Each row is a point on a landscape with many peaks, with its height.
A climber steps from a point to whichever of its 2 nearest points has the largest rise for the distance, and stops where none of them is higher. Distance is the straight distance between rows; heights are no part of it.
lapaf: -13,-27,7,-11,-11,11,5,24,-10,15,-13,5,22,0,-14,14,-2,2,2,-8,16,17  height 465
tasa: 11,10,3,-2,1,12,5,12,-1,3,14,2,3,-11,-6,17,5,-15,-16,-4,2,19  height 387
ligin: 1,-23,12,4,13,-19,-26,18,2,10,-12,-10,9,-12,-15,-8,14,8,-29,7,8,-12  height 360
vunog: -8,22,-13,-11,8,0,-2,-5,7,15,7,-5,-3,-12,10,-6,3,4,28,1,7,-16  height 696
didov: -21,7,5,12,9,5,30,-10,2,-10,16,-1,4,-1,0,19,25,-14,-11,16,-13,6  height 189
Girak: -13,14,-14,2,-11,24,18,-4,-3,17,9,9,-10,5,25,23,-6,-17,-6,-13,-4,23  height 415
rumo: 32,-15,2,4,-4,-24,-10,16,1,-15,-4,-3,27,8,17,1,8,16,-27,1,22,-3  height 571
Gela: 11,-21,1,-18,-17,4,-12,-12,-5,13,-18,-7,14,20,7,-10,-24,-4,15,-10,4,-8  height 292
Besa: -12,10,-8,-14,11,8,1,27,18,13,3,-4,-10,-20,13,-2,-10,8,22,-13,21,6  height 591
kavo: 7,16,-3,17,18,5,1,-14,13,-5,-2,-19,14,-7,21,1,-10,24,-15,7,22,-2  height 504
muz: 17,19,7,-2,-15,-7,5,-13,-19,-15,8,6,23,-3,13,18,19,2,-2,0,-3,-14  height 254
Pifiv: -6,28,-15,4,2,-10,2,-14,-20,9,0,-7,-6,4,11,7,11,12,14,10,-11,-23  height 787
nomid: -7,12,-12,15,25,-23,-2,-16,-14,20,-6,-2,16,10,19,-4,30,8,6,14,-10,-9  height 721
paran: 1,7,12,2,0,-6,-2,-12,-8,-1,20,-16,-9,22,12,20,35,-10,-25,7,-2,2  height 297
ruf: -11,-7,14,-1,-3,18,14,6,16,-6,-3,4,11,-16,-2,-10,8,15,10,21,16,-1  height 716
Pak: 10,-8,10,-18,-13,3,-16,-22,1,-7,4,-1,-17,-9,7,-14,-11,-1,-3,5,0,-17  height 552
gopim: 9,2,-15,-1,9,-3,14,16,-1,-8,-12,-2,-9,1,-24,15,-13,-23,-10,-3,-35,0  height 860
Keni: -15,-4,-2,4,-9,9,-4,16,-24,34,-19,14,10,8,-8,15,-6,-7,1,-21,-4,2  height 564
tobo: -27,-12,-9,-14,13,5,7,24,0,10,4,-1,-10,-28,-11,4,13,21,-8,2,23,-1  height 664
fub: 2,-17,5,-3,-3,-7,12,32,-17,-7,-17,15,27,-4,-17,14,14,11,-7,-7,2,-5  height 389
ralo: 0,-12,-6,-22,-12,10,-2,16,13,8,-13,6,-22,7,-7,-31,-8,1,27,7,-6,0  height 395
kefum: 13,11,0,15,15,-15,6,4,1,-1,-6,2,19,9,2,-13,23,18,-2,9,2,-7  height 658
ritis: 1,20,4,-1,-1,-12,-13,4,-21,4,27,5,-2,-11,-13,-6,30,20,-2,-1,26,-10  height 171
bos: 4,9,-2,7,5,8,-2,0,23,3,-11,-14,-4,-9,2,-6,9,-4,-9,26,-15,-7  height 531
zek: 6,11,3,21,19,-14,-3,1,3,-9,-10,-10,-3,9,-36,-6,6,2,8,20,-27,-14  height 82
gudu: 7,4,5,24,11,-28,3,-9,-2,-35,10,2,-6,19,-23,2,10,-3,3,4,-22,-3  height 118
disu: 16,-5,6,-13,1,-10,-7,3,-18,4,3,-7,14,12,6,18,3,-10,-19,-23,8,-3  height 477
faf: 14,-6,-9,8,-2,12,-4,-15,16,4,-3,22,3,-19,14,-33,-18,-6,14,10,-6,20  height 190
Gir: 3,10,4,16,9,-23,0,18,1,9,7,26,-1,10,8,-4,49,13,-10,6,9,-3  height 598
zus: 12,17,-22,-6,-5,-1,14,-5,-14,5,18,6,-8,-6,31,-6,21,10,-15,11,6,-4  height 271
let: -23,-15,3,-22,14,0,-3,3,11,19,6,-1,-9,-8,22,-4,-8,-15,10,-26,19,2  height 760
Sapi: -7,14,2,1,10,-2,-14,8,-14,18,-13,-1,1,-11,-12,21,-13,-2,11,-9,-3,-12  height 665
fepof: -21,-9,-4,-11,-1,7,4,0,-6,14,16,25,-14,-14,2,-17,-5,-2,14,-17,20,8  height 906
zorev: -3,-7,-2,-15,16,13,5,13,24,-5,-17,-16,-22,2,8,8,-27,5,-10,-10,0,2  height 603
simov: 2,-5,11,-12,-7,-4,-6,-13,-13,-6,6,-8,-6,10,-5,-21,20,29,-2,14,14,-24  height 55
keviz: -21,-2,-9,5,15,-11,3,-24,-15,11,-13,1,-6,15,-8,-4,-20,-4,21,-10,-17,-17  height 451
pul: -14,-1,-2,-1,-1,4,-5,21,-17,21,-9,6,0,-13,-7,1,1,24,11,6,18,-9  height 569
Bapir: -4,10,3,3,11,-12,18,-9,1,-18,18,-7,-1,8,1,1,44,3,-24,13,-6,-13  height 242
Nevep: -18,-10,-18,-17,12,11,24,16,0,15,9,16,-13,-23,0,-4,2,-10,-8,-7,6,8  height 786
kida: -4,-20,1,-13,-14,-10,-24,5,-3,28,10,2,15,-11,13,-12,-1,-7,13,11,30,15  height 788
moma: 5,-9,2,7,7,2,2,-27,5,3,-16,5,14,7,5,-30,-8,2,12,17,-14,-2  height 137
tiz: -14,-6,-8,6,19,13,28,4,2,15,-4,8,12,5,4,-12,-6,12,2,-1,16,14  height 617
rabiz: 10,1,1,-10,-23,9,-10,-1,16,0,0,20,-10,-20,36,-28,-12,-8,21,-3,-2,10  height 239
Kol: 18,-2,23,3,2,-12,-2,15,-1,-18,-17,4,35,0,-23,14,12,-3,-3,-5,-8,-14  height 334
Benu: -12,5,5,27,-8,-4,-19,-39,-6,-9,17,-10,-11,3,21,16,-6,-13,24,14,-3,8  height 353
Luteg: -27,-3,-3,16,14,-1,10,-13,6,-28,7,-9,-21,-4,-9,21,-33,-7,21,-8,-9,0  height 461
bozam: 23,3,-10,3,-14,-19,-7,20,-14,9,13,30,-3,13,16,-9,33,4,-11,-3,8,14  height 538
luz: -12,2,3,37,20,-20,17,2,1,-17,3,12,4,9,-10,11,23,-8,-9,13,-23,4  height 148
Zaros: -25,-14,1,34,3,-1,12,-25,-6,-24,0,-13,3,16,-11,19,-18,-8,26,2,-15,-5  height 405
fata: 9,-1,22,14,3,13,9,9,3,-10,-13,4,17,1,-30,6,-6,-2,-2,3,-9,9  height 277
bepa: 12,-1,-5,-2,0,-17,-6,-1,-12,-24,-7,-10,-11,0,-9,27,-13,-13,-22,-6,-28,-17  height 758
tar: -2,3,-14,12,-25,7,-6,-12,-13,27,-2,26,22,0,6,-1,-8,-21,-2,-19,-26,13  height 544
pav: -9,-10,-12,-2,-12,8,18,20,12,11,-4,9,20,-22,23,-7,10,7,8,26,16,11  height 805
Soli: 11,-9,-2,-16,-2,-10,-2,-9,-15,11,-11,-9,24,21,-2,6,1,-16,8,-12,-9,-18  height 386
lof: 9,13,-2,-10,-11,1,-10,0,-2,-14,20,-18,-5,0,-7,-10,17,32,-11,3,33,-9  height 114
guba: -24,-7,6,1,10,2,5,-20,-7,-12,-5,7,-17,-4,-9,6,-30,-1,-2,-17,-4,-11  height 517
vov: 0,16,5,-12,-21,13,-16,8,22,-15,19,-9,-7,-23,-7,-14,9,23,17,8,32,3  height 54
vetuk: 5,-17,6,-15,-10,5,9,0,-11,1,5,7,-2,19,-19,-20,11,-3,-5,-3,2,4  height 541
Seg: 5,4,20,7,-4,-1,-25,-16,6,-7,15,-20,-22,4,-2,10,16,-8,-27,16,-7,2  height 359
favi: -27,-17,-11,-17,-22,-8,4,24,-2,21,-4,12,15,-7,12,-6,-5,2,20,19,24,21  height 897
dero: 0,17,9,9,-9,2,17,-12,-10,-11,-2,-11,22,17,4,32,12,-12,13,6,-13,-2  height 298
nimos: -18,-9,-13,-7,11,11,24,0,12,7,-25,-4,-6,17,10,8,-25,-11,0,-14,-14,0  height 723
rep: 10,5,-11,23,16,-17,-4,-10,-8,3,-25,-2,10,24,-6,-14,-5,3,11,12,-30,0  height 92
zovi: -21,4,0,19,2,2,22,-31,-10,-5,-7,0,27,20,3,11,-4,-5,20,-2,-13,-2  height 350
lunoz: -15,9,-7,8,13,4,10,0,-15,7,19,1,-13,4,-3,32,-5,-18,-20,-20,-1,19  height 349
Tonel: -12,-5,13,14,-17,6,-6,-34,16,-23,6,-9,-16,17,5,2,-13,-22,32,7,-22,8  height 286
geb: 4,13,13,0,1,14,-13,-9,28,-16,10,-13,-35,-5,4,-1,-16,-4,-1,3,-4,10  height 354
bop: -1,0,16,-11,16,-9,-9,-9,-4,-17,-2,-19,6,-3,-32,5,-5,11,0,-8,6,-27  height 663
Lorub: 27,-5,-4,-8,-3,-23,-12,30,-3,1,13,4,19,-3,-17,-13,21,-3,2,2,9,7  height 401
zes: 5,-13,-10,-11,1,9,26,-1,-5,-6,-9,1,18,12,-3,4,-21,-2,-12,-19,0,-1  height 850
pofib: 9,14,15,12,13,-8,-19,-15,-3,-1,-3,-17,11,2,-12,11,-20,4,14,-2,4,-7  height 753
Zeram: -6,3,15,-1,-5,7,-7,1,22,-13,-7,6,-24,-18,33,-12,-16,-12,8,-9,-15,3  height 290
Mag: 14,4,10,12,-14,7,-7,-14,-10,-1,-5,11,-14,1,6,-8,-5,5,-14,11,-9,1  height 473
Mif: 10,8,-1,13,-3,-1,-31,6,16,3,-11,-17,0,-19,-14,-18,15,13,-19,19,5,-13  height 446
dev: 1,2,-12,5,8,16,14,25,3,9,-16,13,0,-5,-8,-4,-29,11,11,-6,5,11  height 662
Toset: 1,0,-26,-7,-6,-14,0,8,-6,2,23,8,5,-30,12,-21,25,12,-12,18,18,-5  height 325
puna: 10,-1,-17,6,30,-2,11,-14,2,2,7,-2,13,2,14,-24,-12,21,-3,1,22,13  height 553
zuf: 13,-4,-12,-13,6,6,15,24,2,-1,-10,-19,14,6,-2,9,-3,14,-6,2,12,-4  height 732
mam: 20,23,10,25,-3,-6,-22,-8,5,-15,1,-10,-10,-2,-4,-1,6,18,-20,16,-2,-5  height 418
Ris: 7,-16,4,2,-12,-7,-3,-25,-12,-13,-7,-2,0,16,1,9,-18,-19,-23,-9,-23,-7  height 680
zakor: 10,-15,0,-30,-9,-3,-13,1,-14,-1,5,-3,-11,0,-21,-14,-8,4,10,-3,13,-10  height 687
Geli: 2,-15,-8,-16,-34,19,-5,4,4,13,-15,8,-6,18,14,-10,-29,-7,4,-24,-7,3  height 213
Nub: 2,-17,-3,-8,11,7,1,12,34,-11,-14,-24,-4,-9,5,-13,-17,20,-14,9,18,-7  height 506
duna: 30,6,10,15,0,-11,-16,13,-9,1,15,21,1,7,-11,-20,13,8,-6,-2,10,18  height 471
rapuf: 10,6,-14,0,3,14,6,17,7,7,-12,9,-14,-4,-16,3,-33,-19,-1,-13,-18,17  height 751
kozom: -1,10,19,18,6,10,-4,-16,8,-8,5,-17,-1,-3,13,26,-11,3,-19,3,12,10  height 458
vifeg: -11,6,-6,6,-5,6,4,-11,23,-11,7,1,-11,-4,18,8,-23,-39,23,-14,-26,21  height 88
degap: -2,17,1,-15,0,11,2,25,20,-2,-7,3,-17,-8,0,-20,-7,3,46,-10,-5,0  height 495
lal: 0,13,1,-17,7,-6,-6,9,-31,10,19,4,-6,-3,-21,10,6,8,5,-23,20,-9  height 234
gos: 16,27,5,-7,3,13,-6,8,-10,-7,18,-11,-10,1,-22,22,-3,6,-3,-14,13,9  height 314
sos: -4,-11,19,-1,6,-2,9,21,-3,-4,-11,11,-4,7,-33,5,36,-5,-15,3,-20,2  height 208
lolom: 3,-12,15,-1,4,16,-3,-1,26,-14,-2,-3,-24,-14,-3,-19,-11,18,-19,14,10,5  height 428
vama: -4,5,16,6,2,2,-16,-39,2,2,12,-13,-6,13,24,12,-16,-7,-1,-6,11,9  height 407
tizez: 28,3,-9,-9,-11,-9,13,22,-1,-21,0,-4,12,13,8,8,21,18,-20,3,6,-9  height 637
Mada: -2,-4,11,12,13,-13,-18,16,4,3,-12,-9,-13,-8,-24,10,24,-5,-29,12,-23,-11  height 283
Nez: -15,-35,12,-21,-4,12,1,4,12,8,6,0,-6,11,-11,-25,2,-3,1,1,21,16  height 412
git: 0,8,24,6,-6,31,-1,16,23,-6,-17,11,-10,-11,-20,6,-15,-4,15,3,-9,16  height 215
zigi: 5,9,-5,-12,1,11,-1,-4,10,1,-4,-7,-30,17,1,-22,-10,21,18,7,3,-9  height 304
did: 14,-5,1,-2,-16,-7,15,2,-15,-4,4,17,39,6,9,-5,24,-2,3,0,4,1  height 214
tuvan: 5,7,-6,1,0,16,8,23,31,-1,-5,-15,8,-17,-14,-10,21,12,-1,30,4,2  height 620
zagas: -9,-10,-4,-30,-4,0,-6,-2,-7,17,1,-12,-6,-2,13,15,2,-8,-2,-13,13,-14  height 602
Bafis: 16,-7,-16,-23,-2,-19,-2,6,-14,-1,24,-3,14,-7,8,-5,12,-3,-8,-6,20,-5  height 393
Por: 1,-8,-2,15,-26,-18,-10,-17,-21,2,-3,20,13,6,6,12,4,-28,-17,-14,-34,-2  height 609
teziz: -9,-3,-7,-13,21,-11,-2,-9,0,-12,-8,-14,-17,-11,-14,5,-25,9,-7,-9,-5,-33  height 582
zofit: -16,4,-5,15,-17,18,4,-31,2,19,9,14,11,12,27,3,-9,-14,1,-16,-8,24  height 478
rureb: -12,-11,-4,-6,-18,11,-3,-11,16,11,-9,14,-9,1,15,-5,-23,-29,4,-26,-26,7  height 150
Puz: -1,7,-23,13,-12,-3,-9,-15,-6,0,12,5,-17,-16,18,18,-15,-35,11,4,-27,13  height 39

Call two points neighbours if one is among the 2 nearest of the other. Go from one point of each pair to the other, from neighbour to neighbour, staying as high as possible. Name the lowest point that can't be avoided.
tasa, gopim | lunoz
fepof, pofib | pul
favi, zakor | mam

Where does a climber stop that starts at each point below?
Tonel | gopim
Puz | gopim
rep | zes
lunoz | gopim
muz | pofib
Mada | favi
